Each row is a point on a tangle of strands that fork and nearly touch. The rows are in no order.
Points whose rows are less than 54 apart are linked; no others are. Some points are linked to none.
riter: 3, 7, 2, 2, -12, 12, -15, 15, 14, 20, 2, -26, -5, -7, -1, 1, -10, 6, 16, 11, 3, -8, -14, -4, 8, 21, 29, 7, 12, 2, -21, 2, 18
lono: 1, 1, 5, -2, -11, -2, 18, 6, -8, -19, 7, -13, 13, 4, 4, 4, 19, 3, -17, 8, -1, 15, -14, 16, -16, -20, -14, 1, 4, -10, -8, 11, -21
rebiz: -21, -8, -1, 12, -4, -4, -5, -15, -4, -10, -14, 5, -15, 2, 20, 25, -4, -10, 0, 15, -23, 19, 13, 1, 0, -1, -19, 16, 2, -10, -8, 11, -18
besi: 16, 3, -6, -18, 2, -4, 6, 10, 21, -14, 2, 9, -1, -18, -13, -5, -2, 4, 13, -1, 15, -5, 7, -14, 13, -4, 13, -18, -13, 12, 22, -12, -1
febok: -2, 8, -22, -2, 8, -3, 2, 24, 18, 7, 11, -2, 5, -1, -6, -17, -2, 8, 11, -7, 23, -26, -4, 6, -5, -7, 11, -17, -10, 8, -6, 2, 18
Gov: 8, -8, 6, 5, 2, 4, 15, -1, -7, -6, -5, -1, -1, 6, 9, 0, 10, 10, -18, 10, 3, 20, -17, 20, -14, -14, -7, 3, 4, -16, 5, -3, -7
duki: -5, 9, -13, 6, -23, -13, 2, -11, -6, -2, 15, 3, 3, -5, -4, -3, -2, -19, 7, -10, -8, -11, 28, -22, -5, 6, -35, -2, 0, 1, 2, 30, -4
kibon: -23, -18, -14, 12, -12, 4, -14, -28, -19, 16, -8, 0, 0, 3, -4, -15, -4, 3, -5, 8, -15, -18, 12, -18, 10, 26, -16, 16, 19, 3, 3, 8, 15
rotim: 3, 2, -19, -15, 1, -16, 19, 30, 26, 4, 18, -5, 12, -3, -3, -15, 7, 4, 17, 14, 10, -32, -13, -1, 7, -6, 15, -19, -4, 14, 0, 5, 8
fitom: -2, 13, 8, 6, 1, -1, -6, 0, -31, 20, 6, -8, -10, 15, -7, -4, -4, -4, 7, -12, 1, 3, -9, -6, -9, 0, -15, -9, 3, -9, -9, 22, -9
ribul: 12, 24, 16, 8, 6, -5, 3, 14, -5, 5, 12, 0, -21, -13, -1, 1, -1, 5, 27, -2, 14, 8, -7, -18, -5, 12, 23, -12, -8, -1, 7, 4, 3
Rire: 2, -1, -16, 3, -1, 2, -2, 4, 11, 0, 5, 4, -13, -16, -4, -8, -6, 2, 16, 2, 15, -13, 27, -25, 6, 19, 9, -1, -5, 0, 9, 1, 13
memuf: 22, -3, 13, -7, 24, 10, 1, 10, 0, 9, -15, 0, 0, 18, 4, -4, 7, 7, -1, 11, 11, -1, -18, 38, -8, -4, 24, 19, 10, -20, 15, -28, -12
mirek: 0, -4, 26, 23, 30, 12, -11, -2, -31, 19, -21, 8, -5, 23, -5, -10, -6, -1, -13, -6, 4, 9, -2, 19, -17, 12, 12, 19, -8, -12, -6, -16, -8
remev: -19, 1, -13, -6, -10, 11, -3, 2, 2, 3, 18, -9, 17, 5, 3, 29, -9, 7, -10, -19, 20, 16, 18, -22, -20, -43, -22, -10, -4, -1, -19, 23, 4
Dumo: -2, -3, 3, 0, 7, 5, -8, -16, -11, 15, -1, 8, -12, 1, 6, -15, 5, -3, -4, 5, -15, -15, -7, -5, 23, 30, 10, 5, 13, 18, 9, -5, 21
fonu: 6, -10, -13, -12, 3, -3, 13, 2, 17, -15, -1, 11, 18, -12, -11, -13, 5, -8, -4, -7, -18, -20, 9, 6, 11, -3, 7, -17, -12, 25, 4, -4, 4
govir: -3, 3, 3, 0, -13, -5, 4, 5, -1, -5, 3, -12, -11, 4, 9, 16, 3, -5, 11, 16, -14, 7, -9, 9, 1, 2, 0, 7, 9, -13, -6, 15, -17
vabep: 17, 3, -2, -12, 16, 12, -6, 18, 8, 4, -6, -7, 8, 4, -13, -13, 0, 9, 1, -4, 20, -18, -15, 24, -8, -5, 31, -4, -5, -1, 0, -22, 5
Volas: -8, 13, -14, -10, -16, -16, 12, 22, 26, -18, 24, -13, 19, -7, 12, 12, 19, -8, -7, 0, 5, 2, -3, 11, -5, -39, -10, -15, -4, 4, -21, 10, -14
luso: -2, 6, -10, 15, 4, -3, 10, 10, -3, 9, 6, -2, -4, -6, 2, -14, 4, 7, 15, 1, 3, -21, -2, -7, -11, 6, 14, -9, -7, 8, -10, 11, 14
sig: -10, -19, -18, -16, -15, 4, -1, -10, 23, -9, 6, 3, 1, -10, 5, 12, 1, -11, -12, 10, -4, -4, 22, -11, 18, -12, -18, -5, 5, 4, 10, 3, 0
dat: 7, -3, -8, -12, -1, -10, 15, 18, 18, 2, 12, -8, 5, -3, 1, -15, 14, 6, 20, 22, 3, -28, -15, 4, 11, 7, 23, -1, 5, 10, 8, -2, 3
lifu: 17, -6, 2, -16, -3, -18, 32, 14, 19, -12, 10, -1, 21, -5, 5, -13, 25, 8, 9, 19, -10, -15, -21, 18, 6, 1, 15, -3, 8, 15, 10, -6, -5
mupa: -2, 1, 24, 17, 27, 7, -17, -9, -28, -1, -22, 11, -7, 13, 3, -7, -2, 8, -16, -1, -1, 10, 0, 13, -6, 35, 20, 35, 1, -1, 1, -27, 0
Tisu: 2, 17, 9, 17, -10, 2, 1, 11, -6, 11, 14, -8, -17, -5, -1, 12, -12, 3, 27, -6, 10, 15, 1, -24, -13, 7, 3, -10, 0, -9, -9, 23, 7
mig: 0, 4, -9, -10, -9, -3, 3, 16, 23, -16, 16, -12, 13, 4, 5, 8, 8, -7, -12, -7, 15, 2, 0, 25, -6, -41, -10, -11, -10, -5, -11, -3, -12
susev: -13, 11, -13, 5, -8, -13, 13, -2, -16, 16, 17, 3, 13, 8, -1, -4, 1, 2, 11, -23, -7, -15, 5, -22, -17, -17, -26, -19, 0, 14, -17, 35, 9
Fuv: 3, -3, -4, -4, -10, 6, 1, 23, 22, 16, 7, -21, 2, -9, 2, 12, -8, 11, 23, 25, -1, -10, -33, -7, 6, 2, 24, -8, 11, 7, -14, 4, 16
noza: -5, -13, 1, -2, -5, 9, 4, 5, 7, -7, -6, -7, -6, -11, -3, 12, -5, 10, 9, 23, -1, 8, 5, -23, 3, 12, 10, 6, 2, 3, -3, 11, -3
nofa: 2, 4, 15, 0, -2, 5, -16, -16, -27, 13, -3, -4, -4, 10, -1, -23, 9, 6, -14, 4, -6, -5, -25, 5, 14, 31, 3, 12, 24, 8, 6, -8, 14
Dipir: -18, -6, 6, 16, 5, -8, -5, -10, -18, -8, -19, 12, -15, 8, 13, 21, -7, -4, -4, 12, -13, 21, 13, -6, -4, 23, -15, 24, 1, -14, -1, 7, -21
libug: -2, -15, 8, 16, 4, -1, 13, -16, -21, -15, -11, 19, 11, 2, 4, -12, 5, 12, -32, -7, -11, 13, -15, 19, -13, 7, -16, 0, -2, 1, 10, -5, 9
lubo: 1, 4, 15, 7, 2, -4, -12, -22, -34, -3, -8, 4, -3, 15, -2, -24, 4, -1, -21, -4, -15, -5, -12, 16, 7, 31, -8, 16, 14, 1, 14, -13, 1
gube: -20, -12, -6, 17, -2, 2, -7, -14, -25, 10, -7, 2, -10, 7, 0, -12, 3, 13, -3, 22, -1, 3, 4, -19, 0, 31, -10, 21, 19, -12, 1, 9, 5
fis: 2, 3, 9, -3, 8, 3, 19, 6, 6, -6, 9, 3, 5, -3, 10, 22, 8, 4, -12, 0, 11, 27, -9, -1, -15, -40, -4, -19, -14, -6, -7, 4, -14
Bita: 1, -14, 12, 11, 14, 2, 10, -12, -17, -14, -19, 23, 7, 1, 8, -7, -2, 18, -25, 0, -13, 10, -14, 12, -7, 22, 4, 8, -1, 14, 10, -10, 10
kuval: 7, -2, 11, -6, 13, 2, -9, -3, 5, -5, -21, -3, -10, 3, 2, 10, -3, 4, 6, 9, -10, 4, 5, 17, 9, 24, 23, 24, 6, -7, 7, -19, -10
did: 5, -3, -1, -11, -12, 4, 10, 14, 9, -16, 11, -18, 24, 5, -1, 7, 13, -1, -24, 5, 12, 8, -13, 25, -13, -33, -11, -1, 1, -9, -12, -2, -20
Fabi: -11, 2, 0, 5, -14, -8, 5, -3, 11, -13, -3, -5, -10, -2, 21, 28, 2, -11, 7, 12, -16, 16, 6, 8, 1, -16, -11, 10, 1, -11, -14, 14, -19
zere: 3, 12, 1, 7, -15, -7, 2, 9, 0, 1, 20, -4, -10, -4, -1, 6, -9, -3, 13, -14, 18, 13, 14, -16, -14, -10, -16, -16, -6, -14, -3, 24, 3
pulit: 3, -11, -14, -1, 1, -3, 18, -15, 15, -19, -4, 29, 12, -19, -5, -9, 3, -15, -13, -5, -24, -17, 22, -1, 6, 5, -6, -12, -13, 22, 15, -4, 5
Napim: -1, -4, 13, 13, 4, -8, -2, -19, -25, -12, -8, 24, -10, -1, 3, -1, -9, -1, -18, -9, -14, 14, 9, -9, -2, 32, -18, 8, -4, 4, 20, -2, -1
kis: -12, 10, -13, 5, -21, 3, -20, 5, -11, 26, 16, -16, 2, 20, -8, 6, -18, 6, 16, -20, 18, 3, 8, -16, -17, -12, -29, -1, 15, -25, -19, 29, 14
Pozer: 9, -4, 10, -6, 6, 6, -7, -3, 8, 3, -11, 2, -10, -7, -3, 19, -18, -10, 2, -14, -9, 13, 5, -2, 9, -13, 3, -12, -11, 3, -1, 0, -4
mev: 6, 3, 9, -14, 18, 14, -2, 16, 3, 20, 2, -8, -3, 16, -2, 22, -14, -1, -8, 0, 9, 11, -24, 7, -8, -38, 0, -20, -9, -11, -9, 0, -14
gekas: 20, -1, 6, -5, -2, -12, 19, 3, 8, -18, -2, 2, 14, -6, 3, -9, 18, 10, 0, 5, -10, -3, -15, 23, 1, 11, 15, 5, 3, 10, 15, -12, 0
tukop: -2, -9, -13, -28, -14, -6, 9, 7, 34, -12, 10, 0, 6, -16, 8, 15, 8, -12, 0, 14, -5, -1, 3, -11, 26, -24, -1, -14, 2, 13, 8, -1, -7
Girog: -9, 16, 6, 17, -6, 11, -30, -4, -31, 23, 5, -16, -16, 9, -14, -14, 0, 3, 6, -2, 13, 5, 10, -13, 0, 29, 1, 22, 18, -25, -11, 4, 6
tet: -3, -7, -7, -4, 10, 2, 1, -5, -2, 5, -7, 4, 1, 4, 2, -19, 9, -1, -2, 5, -16, -29, -6, 14, 11, 17, 17, 1, 5, 14, 1, -6, 11
kefof: -5, -10, -23, 14, -15, -8, 15, 3, 25, 0, 10, 12, -3, -20, 6, -7, -5, -1, 22, 5, 12, -14, 29, -34, -5, 5, -3, -6, -9, 7, 7, 13, 15
niteb: -10, 17, 17, 12, 18, -4, -18, -18, -17, 4, -4, 15, -22, 0, 17, -16, 8, -6, -6, 1, -10, -10, 5, -1, 17, 49, 18, 34, 12, 10, 6, -25, 15
rud: -22, -11, -5, 14, -2, 9, -16, -14, -18, 10, -13, 3, -18, 8, 1, 10, -7, 4, 1, 14, -7, 14, 19, -20, -2, 20, -18, 19, 14, -17, -4, 11, -3
Beve: 13, 6, 28, 12, 34, 0, 0, 4, -22, 6, -14, 9, -4, 23, -6, -10, 0, -9, -6, -9, 10, 11, 2, 24, -15, 7, 22, 14, -15, -13, 5, -18, -18
gabu: -17, 6, -5, 10, -9, -2, 14, -9, -30, 18, 6, -5, 15, 11, -3, -6, 7, 11, 1, -9, -7, -5, -23, -13, -24, -16, -26, -13, 8, 5, -18, 26, 2
gode: -11, 1, -17, 8, 2, -8, 11, 5, -8, 10, 10, 1, 2, 1, -3, -11, 2, 3, 11, -16, 2, -20, 13, -13, -14, 0, -12, -13, -4, 10, -8, 23, 11
Fili: -10, 3, -3, -6, -2, 10, 6, 7, 8, -5, 17, -7, 16, -3, 4, 23, 1, 6, -19, -4, 23, 22, 3, -11, -14, -47, -14, -17, -10, -1, -12, 12, -9
sur: -22, -7, -18, 6, -3, 2, -7, -24, -12, -4, 1, 9, 0, 12, 0, -2, 2, -16, -21, -17, -7, -7, 23, 12, -4, -25, -39, -1, -5, -10, 8, 2, -3
Zedi: -3, -6, 4, 7, 10, -3, 13, -11, 2, -13, -9, 13, -6, 4, 26, 11, 10, -1, -10, 5, -11, 18, -8, 27, -6, -19, -5, 3, -8, -8, 3, -8, -9
Vov: -5, -4, 9, 20, 2, 7, -13, -23, -34, 9, -16, 1, -2, 15, -4, -14, -8, 3, -17, -9, -6, 8, -15, 14, -10, 14, -16, 7, 3, -7, -1, -5, 4
sona: 3, 20, 16, 4, 15, -1, -6, 6, -9, 3, 6, 5, -23, -12, 2, -10, 7, -1, 16, 1, 10, 1, 9, -25, 8, 33, 26, 9, 1, 8, 6, -5, 5
lut: -10, -7, -15, 7, 8, -8, 14, -18, -1, -22, -4, 34, 7, -9, 1, -12, 9, -14, -18, -8, -26, -18, 27, 6, -3, 6, -23, -3, -11, 13, 20, -5, 4
Fenip: -17, -4, -3, 21, -2, 0, -13, -27, -29, 6, -4, 10, -1, 2, -9, -25, 0, -3, -8, -2, -14, -20, 16, -16, 5, 40, -12, 18, 11, 11, 6, 1, 18
ded: 14, -1, 15, -15, 1, 12, -10, 9, 6, -6, -8, -16, 9, -10, -15, -8, -2, 7, 3, 2, 5, -8, -4, -2, 12, 25, 41, 13, 7, 22, -4, -19, 10
div: -15, 11, 6, 18, 7, -4, -15, -19, -25, 3, -5, 14, -9, 0, 3, -21, 3, -15, -8, -1, -17, -19, 18, -16, 12, 53, 0, 26, 9, 18, 5, -7, 8
teber: 21, 2, -1, -29, 2, -2, 1, 23, 30, -16, -8, -7, 21, -8, -19, 19, -7, 3, 7, -6, 10, 4, -19, 6, 6, -37, 16, -18, -16, 10, -7, -23, -10
lobaf: 23, -1, 11, -15, 10, -3, 12, 6, 10, -25, -6, 11, 15, -10, -16, -1, 1, -2, -7, -17, 3, 17, 7, 6, 0, -16, 7, -11, -22, 2, 14, -16, -14
Bim: 10, 6, 15, -5, -7, 6, -9, 10, -4, 2, -2, -24, 2, -1, -7, -3, 2, 3, 9, 11, -5, -8, -9, 1, 10, 31, 29, 17, 14, 10, -12, -2, 1
vez: -14, 5, -7, 14, -21, -7, 4, -22, -30, 16, 4, -6, 7, 12, 1, -17, 7, 11, 2, 0, 2, -1, -22, -12, -15, -7, -38, -4, 16, -7, -5, 22, 7
Pato: 7, -9, 12, 0, 11, 4, -7, -17, -2, -3, -13, 10, -6, 3, 6, 17, -16, -14, -12, -17, -21, 15, 6, 15, 7, -8, -8, -3, -13, 0, 4, -7, -5
zazaf: -19, -8, -21, 4, -15, -13, 17, -12, 3, -6, 8, 4, 13, -1, 11, -7, 15, -11, -13, 3, -16, -15, 4, -1, 1, -17, -26, -6, 3, 11, -7, 20, 1
bovu: 9, -6, -13, -17, -9, 8, -22, 12, 29, -3, 5, -12, -8, -3, -10, 8, -18, -2, 4, -3, 23, 3, 13, 3, 13, -12, 0, -8, -4, -19, 7, -12, 8
mose: -26, -2, -20, 10, -20, -7, 6, -18, -4, 0, 5, -1, 8, 2, 17, 6, 10, -8, -2, -4, -11, -5, 13, -7, -7, -25, -34, 1, 2, 2, -16, 23, -3
gozu: 20, -1, -3, -23, -2, 6, -9, 22, 34, -1, -6, -11, 9, -4, -4, 20, -15, 5, 8, 1, 18, 3, -29, 18, 1, -36, 15, -11, -7, -5, -6, -29, -2
buf: 4, 2, -11, -4, -11, 12, -29, 3, 10, 18, 10, -8, -20, 6, -10, 2, -20, -2, 5, -10, 17, 5, 16, 2, 12, 4, -9, -3, 6, -29, 1, -4, 11
Nin: -4, 22, 23, 16, 18, -2, -15, -5, -16, -1, 3, 14, -28, -8, 10, -12, 9, -6, 5, -3, 8, 4, 14, -16, 6, 49, 22, 27, 3, 8, 8, -20, 7
veket: -5, -10, 11, 17, 13, 0, 4, -17, -10, -2, -19, 17, -10, 6, 14, 12, -9, -4, -13, -10, -14, 22, 2, 16, -7, -11, -12, 0, -16, -5, -3, -7, -7
moz: 1, -11, -15, -15, 4, -2, 4, -3, 14, -3, -4, 4, 4, -1, -1, -13, 8, -8, -3, 2, -13, -32, 5, 19, 17, 1, 5, -9, 1, 11, 11, -9, 6
Befo: 10, 0, 6, -14, -4, 6, -9, 5, 21, -11, -11, -7, 2, -10, -6, 28, -16, -13, 6, -10, -2, 18, 1, 0, 7, -24, 6, -11, -16, 0, -9, -7, -15
Gok: -8, 9, -17, -12, -11, -20, 28, 27, 32, -15, 30, -8, 22, -9, 5, 8, 19, -2, 6, 15, 4, -10, -13, -1, -1, -34, -3, -21, -5, 13, -16, 11, -8
Gevas: 1, -16, 1, -10, -8, -10, 29, 0, 15, -25, -1, 9, 19, -17, 1, 10, 9, 0, -10, 15, -24, 9, 2, -17, 8, 1, -1, -2, -2, 25, 0, 11, -11
zale: 15, -4, 15, -7, 21, 0, -4, -2, -1, -2, -20, 2, -1, 9, 7, 2, 5, 9, 0, 10, -8, -1, -10, 38, 1, 7, 20, 24, 7, -6, 13, -27, -11
kolik: 14, 2, -4, -10, -3, -1, 0, 4, 19, -7, 1, 5, -5, -23, -12, -9, -2, 1, 18, 10, 13, -9, 14, -34, 20, 21, 25, -2, -2, 14, 21, -10, 10
pogof: -8, -8, -14, -5, -10, -15, 31, 9, 22, -11, 19, 1, 20, -8, 7, -5, 23, -7, -2, 13, -12, -17, 0, -4, 5, -17, -7, -13, -3, 17, -11, 19, -4
vago: 1, -9, -12, -15, -18, -4, 7, 9, 35, 4, 11, 1, 2, -19, 3, 9, -7, -2, 15, 10, 4, -2, -5, -24, 20, -14, 1, -23, -1, 14, 2, 10, 13
besir: 7, 5, 9, 6, 10, 10, -13, 1, -19, 21, 0, -5, -9, 14, -10, -8, -9, -3, -2, -18, 12, 6, -1, 2, -9, -2, -2, -7, -5, -13, -1, 5, 0
zubi: 13, -1, 1, 0, -1, 13, -19, 2, -2, 19, 5, -10, -12, 11, -8, -8, -14, 0, -9, -15, 21, 7, -1, 13, 0, -2, -5, -5, 2, -23, 3, -6, 10
nadud: 12, 5, -8, -21, -2, 4, -23, 16, 24, 2, -4, -11, -9, -9, -18, 7, -17, -1, 20, 1, 14, -4, 10, -7, 20, 6, 20, -3, -2, -5, 4, -15, 1
feb: 1, 17, 14, 8, 6, 12, -25, -5, -22, 23, 2, -10, -20, 7, 2, -15, 4, 3, -3, 1, 5, 3, -9, -2, 11, 28, 13, 16, 18, -8, -4, -9, 16
luzet: -17, 4, -13, 2, -12, 3, -7, -3, -13, 20, 16, -7, 4, 19, 2, 20, -14, 5, 10, -24, 11, 7, 14, -29, -23, -30, -31, -5, 5, -8, -18, 29, 5
rogo: 15, 6, -8, -10, 6, -6, 15, 15, 16, -20, 5, 10, 9, -15, -13, -8, 3, 1, 1, -14, 14, 1, 9, -2, -4, -21, 4, -25, -24, 3, 11, -6, -3
lafe: -27, -1, -19, 1, -13, 2, -6, -24, 0, 2, 5, 0, 2, 4, 20, 13, 6, -13, -15, -14, -3, -1, 17, 5, 0, -40, -35, -5, 2, -4, -10, 8, -1
Latal: 6, 6, 15, -9, -1, -6, 13, 13, 2, -3, 4, -17, -6, -1, 5, 18, 5, 3, 18, 21, -15, 7, -22, 0, -2, 5, 16, 0, 8, 2, -2, 12, -16
Kefo: -19, 11, 3, 14, -9, -6, -7, -18, -39, 21, -3, -4, -6, 13, -1, -15, 0, 0, 10, 0, -9, -4, -10, -18, -2, 13, -27, 2, 15, -4, -6, 23, -4
dep: -13, -13, -8, 2, 8, 0, 3, -22, -12, -17, -7, 21, 4, 5, -6, -7, 4, -11, -24, -11, -20, -11, 19, 12, 2, -3, -23, -1, -8, 4, 17, -3, -4
saf: -6, -13, 1, 4, -24, 2, -1, -14, -12, -9, -6, -12, 12, 4, -1, 3, -2, -2, -14, 4, -16, 7, -8, 8, 0, 2, -21, 6, 9, 0, -11, 11, -6
Kivo: -5, -14, 11, 19, 14, 6, 1, -19, -31, 3, -18, 20, 4, 17, 3, -8, -2, 9, -30, -5, 2, 19, -18, 17, -18, -1, -20, 8, -1, -12, 10, -9, 2
rur: -10, -9, -16, -1, -21, -2, 12, -2, 27, 1, 12, 6, 0, -17, 8, 13, -8, -2, 14, 6, 5, 3, 16, -37, 7, -7, -9, -13, 2, 7, 1, 26, 12
num: 27, -2, 13, -21, 2, 2, 0, 13, 19, -15, -5, -3, 13, -5, -18, 15, -9, -4, -6, -15, 12, 20, -3, 8, 3, -28, 11, -15, -17, -4, 5, -18, -15
lasa: 20, 4, 11, -12, 7, 4, -19, 3, 19, -2, -12, -13, -10, -2, -4, 10, -6, 3, 21, 9, 5, 3, 8, 16, 15, 14, 30, 23, 5, -16, 7, -30, -11
fakat: 18, 6, 24, 3, 31, -5, 12, 8, -8, -8, -15, 17, 6, 12, -10, -6, 4, -8, -8, -17, -1, 12, 6, 27, -13, -9, 10, 0, -25, -9, 5, -12, -22
vinof: 9, -1, 21, 8, 17, 7, -4, -10, -14, -10, -12, 11, 2, -2, 7, -12, 0, 13, -16, -2, -3, 6, -7, 16, 2, 33, 21, 22, 2, 10, 14, -28, 14
refes: -10, 7, -8, 13, -19, 6, -30, -5, -21, 28, 6, -15, -9, 12, -13, -4, -13, 2, 15, -13, 11, 3, 15, -16, -4, 13, -23, 11, 20, -28, -12, 18, 6
Kof: 3, -17, -6, -4, -14, 0, 6, 5, 32, 14, 6, -3, -1, -15, 12, 4, -7, 5, 18, 17, -9, -6, -17, -16, 20, -1, 13, -13, 4, 15, -3, 4, 21
bugu: 10, 3, -1, -5, 21, 11, 9, 18, 9, 1, -10, -3, 2, 9, 3, 1, 8, 13, -1, 12, 15, -4, -17, 30, -19, -20, 22, 3, -4, -16, 3, -19, -8
lipeb: 19, 1, 1, -28, 8, 4, -20, 11, 24, -3, -15, -10, -3, -6, -14, 11, -7, 3, 23, 9, 9, -7, 2, 4, 20, 1, 30, 10, 2, -4, 12, -31, -9
Vop: 16, 14, 8, -12, 19, 8, -5, 19, 3, 2, -5, -13, 4, -7, -16, -6, 1, 11, 11, -2, 16, -15, -8, -2, -2, 10, 40, 0, -7, 11, -2, -16, 1
Fomep: 6, 8, 4, 5, -1, -4, 14, 11, 6, -2, 10, -3, -8, -6, 2, 13, -1, 3, 7, -6, 12, 19, -9, -5, -16, -20, -4, -20, -13, -9, -3, 12, -7

A fork is a point with three links, a tip a point with one. Leave the first point through the second and follow the links. Name the first fork or tip that comes.
sur; lafe -> num
Vop; ded -> vago
fakat; Beve -> nofa
lubo; Vov -> fakat
sona; Nin -> Latal
kuval; lasa -> gekas

Follow the links from the first point to the second, and from the first to the third. Name the last point that the two ways share.
vinof; lafe; refes -> nofa
lut; mupa; refes -> nofa
kuval; sig; lobaf -> vago
memuf; sig; Pato -> vago

A fork is a point with three links. Follow the links from the first point to the second and name the forks in between, in order.
besi; pogof -> num
num; tukop -> vago
Nin; Vov -> nofa
Fuv; Pozer -> vago num
Befo; bugu -> num vago

Name the points in between on the shortest way along the links from the first point to the second, in order.
sona; pulit -> ribul Tisu zere Fomep fis Fili remev luzet kis refes Girog feb nofa Dumo tet moz fonu
Kof; Befo -> vago rur kefof Rire kolik besi rogo lobaf num
Bita; sur -> libug Kivo Vov lubo nofa Dumo tet moz fonu pulit lut dep
lipeb; rogo -> lasa kuval zale memuf bugu vabep Vop ded Bim riter Fuv Kof vago rur kefof Rire kolik besi
